Each row is a point on a landscape with many valleys, with its height.
A ball rolls from a point to whichever of its 2 nearest points has the largest drop for the distance, and stops where none of them is lower. Distance is the straight distance between rows; heights are no part of it.
<114> height 24.5: -19	10	-12	-4	6	-25	-15	12	9	-7	-12	11	25	1	12	-4	5	-2	-11	3	-17	27
<531> height 17.3: 12	0	-5	-6	-23	-39	3	6	-14	-6	14	-9	-7	20	12	-22	-5	24	-2	0	-7	33
<921> height 9.8: -10	5	-14	4	-23	-33	4	-13	0	-8	4	8	15	15	8	-20	6	21	-3	6	0	30
<413> height 27.7: 7	-6	33	11	16	-8	-1	8	-10	-8	-4	-3	-32	2	7	-7	0	-2	11	-11	-10	-21
<176> height 31.5: -6	-5	2	-7	-3	7	8	3	19	-23	-8	10	5	-5	13	5	-8	8	22	15	13	-37
<548> height 81.4: -2	-10	12	-15	-7	0	-12	7	10	-8	6	9	10	-11	13	6	7	16	19	4	-8	-4
<464> height 37.1: -8	6	2	-7	7	-25	30	-6	-1	-10	-26	-9	-8	34	5	-12	-6	-27	4	-11	-17	-12
<926> height 52.4: 23	-16	-8	-1	27	-2	-3	-23	-2	-7	-18	12	-23	-4	-7	19	15	-4	-12	13	9	-39
<100> height 10.2: 19	-2	13	25	-21	12	17	-6	-1	-3	10	11	-4	-9	-8	-15	-25	17	-4	19	7	21
<395> height 34.3: 1	3	26	2	16	-8	23	8	-3	4	-19	-16	-15	25	-1	-11	-13	-35	-1	-10	-19	-16
<435> height 49.0: 32	6	-8	-2	36	0	13	-23	11	-10	-28	5	-17	1	10	18	2	-12	-16	7	-6	-24
<928> height 33.3: 13	-16	-26	-19	0	9	-25	25	-12	4	9	6	-3	-6	0	8	13	13	-7	2	-3	16
<841> height 17.4: 13	17	-9	7	15	-37	-23	11	-7	5	-10	-5	2	3	8	2	9	-1	-3	-3	-25	42
<529> height 38.8: 24	3	1	1	10	9	-2	4	19	-25	-14	15	-9	2	3	18	-12	-2	12	12	18	-41
<4> height 17.8: 6	2	-12	3	5	-22	-4	14	-5	13	-2	5	9	-3	4	-6	-8	-7	-3	4	-12	33
<91> height 20.2: 18	8	14	-20	17	23	21	-13	2	-2	-17	-2	-18	18	-6	5	12	-35	-6	8	-9	-35
<513> height 50.7: -3	5	-14	0	11	5	14	6	4	-14	-14	5	9	-25	2	26	-10	-23	18	19	9	-18
<639> height 14.7: -10	1	19	7	-11	6	11	16	-26	20	30	-5	-22	-11	-5	-9	-15	-6	3	-3	2	17
<481> height 40.9: 5	-4	-31	-17	5	8	-35	41	-5	-18	2	4	9	-13	8	13	28	-3	2	12	-13	14
<157> height 42.0: 4	-3	-13	-2	19	-10	16	-11	9	-5	-21	-3	-5	13	9	4	-1	-15	-5	1	-10	-8
<883> height 10.0: -9	8	37	-3	8	10	-1	27	-14	15	5	-10	0	-5	-13	3	-10	-33	14	-8	-15	-9
<873> height 10.9: 1	-6	15	30	5	14	2	-6	10	-3	7	-5	-19	1	2	-14	3	12	-3	-12	10	-25
<218> height 14.8: 3	-7	-9	11	-15	44	-8	-7	7	-11	0	-28	-7	14	-10	-1	6	-6	-28	-41	19	-15
<270> height 3.7: 24	18	7	0	18	-29	-16	-7	3	9	-13	-7	2	13	-3	4	6	-10	2	-8	-23	13
<554> height 42.1: -10	28	-27	-20	10	-7	-8	11	15	-31	-33	4	26	10	10	13	12	-30	-7	17	-12	11
<642> height 57.9: 6	-7	-18	-25	3	2	-16	-14	-18	20	23	-12	-1	17	-17	12	32	-2	3	-1	3	-4
<542> height 26.0: -26	-6	9	-9	-8	-16	20	-23	15	-12	-4	7	16	-3	11	4	-2	-3	24	11	6	-20
<134> height 71.9: -17	2	36	4	34	21	1	-9	27	-9	-5	12	-5	-6	18	9	-17	10	-10	-2	-7	-19
<673> height 30.8: -15	10	5	-30	17	-27	-19	16	18	-18	-20	-1	27	4	14	15	18	-18	-17	13	-23	29
<790> height 5.1: -17	-4	7	22	-25	14	16	-1	-7	-2	15	-8	-18	0	5	-22	1	13	11	-9	11	-11
<32> height 50.6: -9	3	-28	-3	-6	-7	8	-4	2	8	-2	-3	28	3	-10	2	9	-21	19	10	7	-10
<336> height 10.8: -1	17	-29	12	9	-21	-2	-13	-9	25	-3	-10	10	14	-2	-5	5	-15	-13	-2	-6	29
<585> height 28.4: -14	14	-2	35	-19	15	-3	-6	18	-10	-12	-10	7	-4	0	-9	-12	3	-4	-28	15	-5
<984> height 41.2: 5	-36	-12	-5	-3	15	6	4	-9	-6	8	10	-24	-8	1	-3	7	24	-5	6	10	-7
<107> height 19.5: -4	-2	19	16	13	6	-9	-8	8	-15	-8	-1	-16	-7	10	1	6	14	14	-12	-11	-22
<754> height 47.6: -23	11	-26	-13	-1	-13	9	7	9	-18	-19	2	23	6	0	2	8	-24	6	10	-1	-6
<44> height 5.9: 20	15	-11	19	-19	11	5	7	-11	10	16	11	-4	-15	-11	-2	-28	12	-5	13	21	26
<352> height 89.6: 5	-13	0	-21	-12	-19	0	10	-19	7	18	-18	-17	14	6	-11	3	9	8	-7	-5	7
<444> height 46.4: 17	-31	0	-7	10	-3	-3	-4	-13	-6	1	9	-27	2	-7	-2	11	8	-4	4	12	-31
<60> height 7.8: 25	-9	6	-4	20	-11	-6	-6	-2	33	14	6	7	12	-24	5	-6	-14	-22	9	10	-5
<309> height 18.5: 3	-1	8	-14	-18	11	0	11	-32	1	39	3	-35	-5	-3	-3	-11	13	-3	-1	8	21
<533> height 25.0: 8	-14	-8	-21	-4	15	-18	17	-32	9	25	6	-23	1	-10	7	1	17	-7	3	8	10
<969> height 84.5: 9	-25	19	-28	-5	-5	-13	21	-7	-21	6	10	-16	-3	12	2	6	25	21	-8	-5	-21
<98> height 78.5: -12	10	12	-7	6	14	-22	-10	28	-11	-4	13	17	-11	5	19	0	13	20	3	-2	-14
<604> height 8.8: 10	-6	-10	-5	9	17	-21	-9	5	22	6	12	12	-13	-20	15	8	3	-5	13	19	-10
<503> height 3.0: -19	8	-19	15	-3	-32	13	-25	-7	16	1	3	4	12	8	-15	3	11	-14	-2	-1	38
<320> height 7.6: -11	-7	-21	14	-14	43	5	8	-4	2	-5	-20	5	-8	-11	6	-13	-14	-22	-27	16	-2
<217> height 21.7: -13	-4	-4	-2	-23	-10	10	-17	7	-4	4	-3	9	6	6	-11	15	9	28	1	6	-12
<569> height 12.2: 18	-3	12	-5	19	-28	11	-20	15	19	-4	-10	5	24	-8	-2	-1	-17	-11	5	10	-10
<613> height 16.0: 29	-4	9	2	17	-5	16	-15	2	11	-6	-10	-16	25	-15	-9	11	-23	-13	3	0	-32
<331> height 33.9: -15	9	-18	16	-20	20	-5	-1	11	-3	-7	-2	23	-22	-3	10	-4	2	3	-16	13	0
<274> height 16.2: 13	2	-1	16	-35	-7	11	-19	-5	-5	6	-4	-3	-2	-1	-11	6	24	25	9	11	2
<910> height 54.5: 12	-5	-26	-18	12	-5	-6	18	-3	-8	-11	13	12	-21	-3	20	8	-15	15	22	0	-12
<365> height 48.2: 24	-5	-23	-29	14	0	-27	32	-1	-23	-11	12	-2	0	1	22	19	-5	5	14	-11	-6
<599> height 14.1: 11	-11	33	22	2	-3	22	-14	17	-1	0	17	-8	-14	2	-17	-23	23	-6	13	1	0
<606> height 45.5: 22	14	-15	-7	10	17	2	-5	15	-25	-26	3	8	-4	1	29	-4	-21	8	9	12	-34
<581> height 32.1: 4	-3	48	-2	12	-16	8	2	-3	8	0	-20	-12	12	-5	-10	-7	-15	-4	-14	-12	-21
<48> height 43.3: -9	27	-33	11	-23	-14	-27	12	4	-12	-2	2	22	-6	4	-2	22	5	13	10	4	26
<254> height 87.3: 1	-22	16	-30	-17	-17	-2	22	-15	-16	8	-12	-12	-4	14	-6	12	24	17	-9	-18	0
<879> height 30.6: -11	-15	-7	-16	-10	-2	3	9	-4	-9	7	4	1	8	17	-21	-1	36	-13	-3	-20	31
<605> height 39.9: 1	3	5	29	8	11	-10	-11	13	-2	-8	13	1	-35	4	14	-6	23	-1	-5	3	8
<919> height 23.9: 1	10	-17	-10	-29	-5	8	13	-10	-10	21	-1	-19	18	12	-21	-11	29	-9	-4	-9	47
<334> height 12.4: -13	-4	37	3	2	-7	10	27	-30	14	12	-12	-9	-10	-3	-10	-18	-16	13	-10	-15	7
<792> height 10.1: -5	7	6	30	-23	12	8	-16	-16	6	10	-5	-15	-22	-1	-7	3	21	15	1	10	2
<398> height 38.4: -13	24	-19	14	-37	3	-15	-7	1	-3	1	-3	25	-11	-5	0	4	9	12	-5	19	16
<511> height 13.5: 22	-5	41	6	-12	-30	16	-16	8	6	3	5	5	-13	-3	-7	-15	12	6	14	0	1
<844> height 75.1: -18	23	27	3	21	16	-7	-23	33	-11	-18	0	10	-3	16	19	-10	-1	1	-2	-3	-15
<836> height 64.2: -3	-17	-1	-7	16	22	2	8	8	24	12	2	-2	23	-1	-16	-13	3	-29	-13	0	8
<781> height 53.5: -7	31	-28	27	5	-15	-8	8	0	-3	-31	2	15	-3	-3	3	-3	-13	-9	-12	-10	30
<814> height 24.4: 4	5	4	-22	8	10	19	10	-10	-7	-13	-9	-7	18	-7	2	11	-37	16	-1	-17	-32
<104> height 46.7: -17	23	-4	32	7	-5	-3	-6	12	1	-23	10	13	-23	8	8	-12	3	4	-9	-4	18
<508> height 53.7: 5	1	-36	-1	-3	0	-4	-15	-3	13	-3	-13	10	8	-9	6	29	-4	4	1	8	-5
<228> height 66.4: 4	-16	11	9	22	15	-13	0	4	17	14	11	-14	3	-8	-1	-8	11	-30	-6	5	0
<614> height 27.8: -25	6	18	-27	2	20	7	5	2	2	-4	-11	15	15	-7	4	12	-37	18	-1	-19	-23
<497> height 35.7: -9	23	2	-26	12	-38	-6	11	10	-30	-21	5	21	10	19	13	-1	-26	-2	17	-14	13
<568> height 22.2: 2	-2	-19	19	-26	24	-1	0	15	-16	1	-14	-4	7	0	-15	-12	13	-17	-30	25	0
<848> height 11.1: 7	-3	28	2	-22	-17	15	-6	-15	20	20	1	10	-9	-7	-16	-20	2	6	14	3	22
<658> height 60.9: -8	-10	0	-23	6	19	-8	-8	-17	28	38	-10	-12	11	-17	5	16	0	-17	-6	11	-6
<793> height 50.9: 3	25	-37	16	-5	-12	-25	0	4	-6	-21	-13	15	4	5	4	18	-2	4	-12	-4	17
<130> height 21.8: -39	-12	-23	12	-21	24	32	0	-14	7	-1	-1	5	-22	1	-5	-8	2	2	-4	11	8
<74> height 35.8: 3	-19	0	-7	-23	15	7	-6	-2	-7	15	7	-2	6	4	-16	-3	33	-2	3	4	14
<12> height 31.1: -8	0	4	13	-2	21	-14	-11	19	-14	-6	8	-6	-18	14	1	4	35	3	-17	-4	-2
<621> height 7.7: -5	17	42	11	9	4	-9	3	-2	25	11	-8	14	-2	-18	-2	-10	-23	8	-5	-1	-13
<977> height 69.1: -1	-19	38	-3	29	3	-1	-9	17	12	8	13	-4	-11	6	6	-13	11	-23	6	-3	-10
<778> height 62.7: -13	-31	7	-28	13	14	4	3	-5	28	28	-6	-4	18	-7	-5	2	1	-25	-9	-4	8
<185> height 25.3: -27	-16	2	4	-16	17	30	-8	-18	11	14	5	2	-25	1	-3	-5	13	2	12	-7	23
<374> height 11.4: 26	1	-6	14	-7	2	-11	-2	-1	18	13	12	4	-5	-24	-2	-9	5	-3	17	32	-2
<327> height 2.3: 2	-10	-5	-5	16	-2	-1	-5	-5	25	7	13	11	-18	-14	13	-2	-9	-10	10	1	2
<927> height 9.6: 3	7	37	15	-12	-1	-4	-3	-2	21	27	-1	3	0	-14	-17	-12	-2	8	3	15	3
<54> height 15.5: -26	1	-31	13	-8	15	11	2	-12	3	-3	-16	-3	2	-1	-4	0	-5	-7	-19	3	8

Call two points neighbours if one is among the 2 nearest of the other. Go from one point of each pair to the other, from neighbour to neighbour, staying as low as possible. Name the highest point that can't be avoided.
<327> and <621>: <599>
<270> and <503>: <4>
<44> and <327>: <374>

Where does a ball stop that starts at each point below?
<176>: <790>
<444>: <503>
<910>: <621>
<814>: <327>
<464>: <790>
<497>: <270>
<48>: <320>
<781>: <790>
<548>: <270>
<836>: <270>

Write out the way that a ball takes from each point below.
<513>: <606>, <529>, <176>, <542>, <217>, <274>, <792>, <790>
<793>: <48>, <398>, <331>, <585>, <568>, <218>, <320>
<926>: <444>, <984>, <74>, <879>, <919>, <531>, <921>, <503>
<435>: <157>, <464>, <395>, <581>, <413>, <107>, <873>, <790>
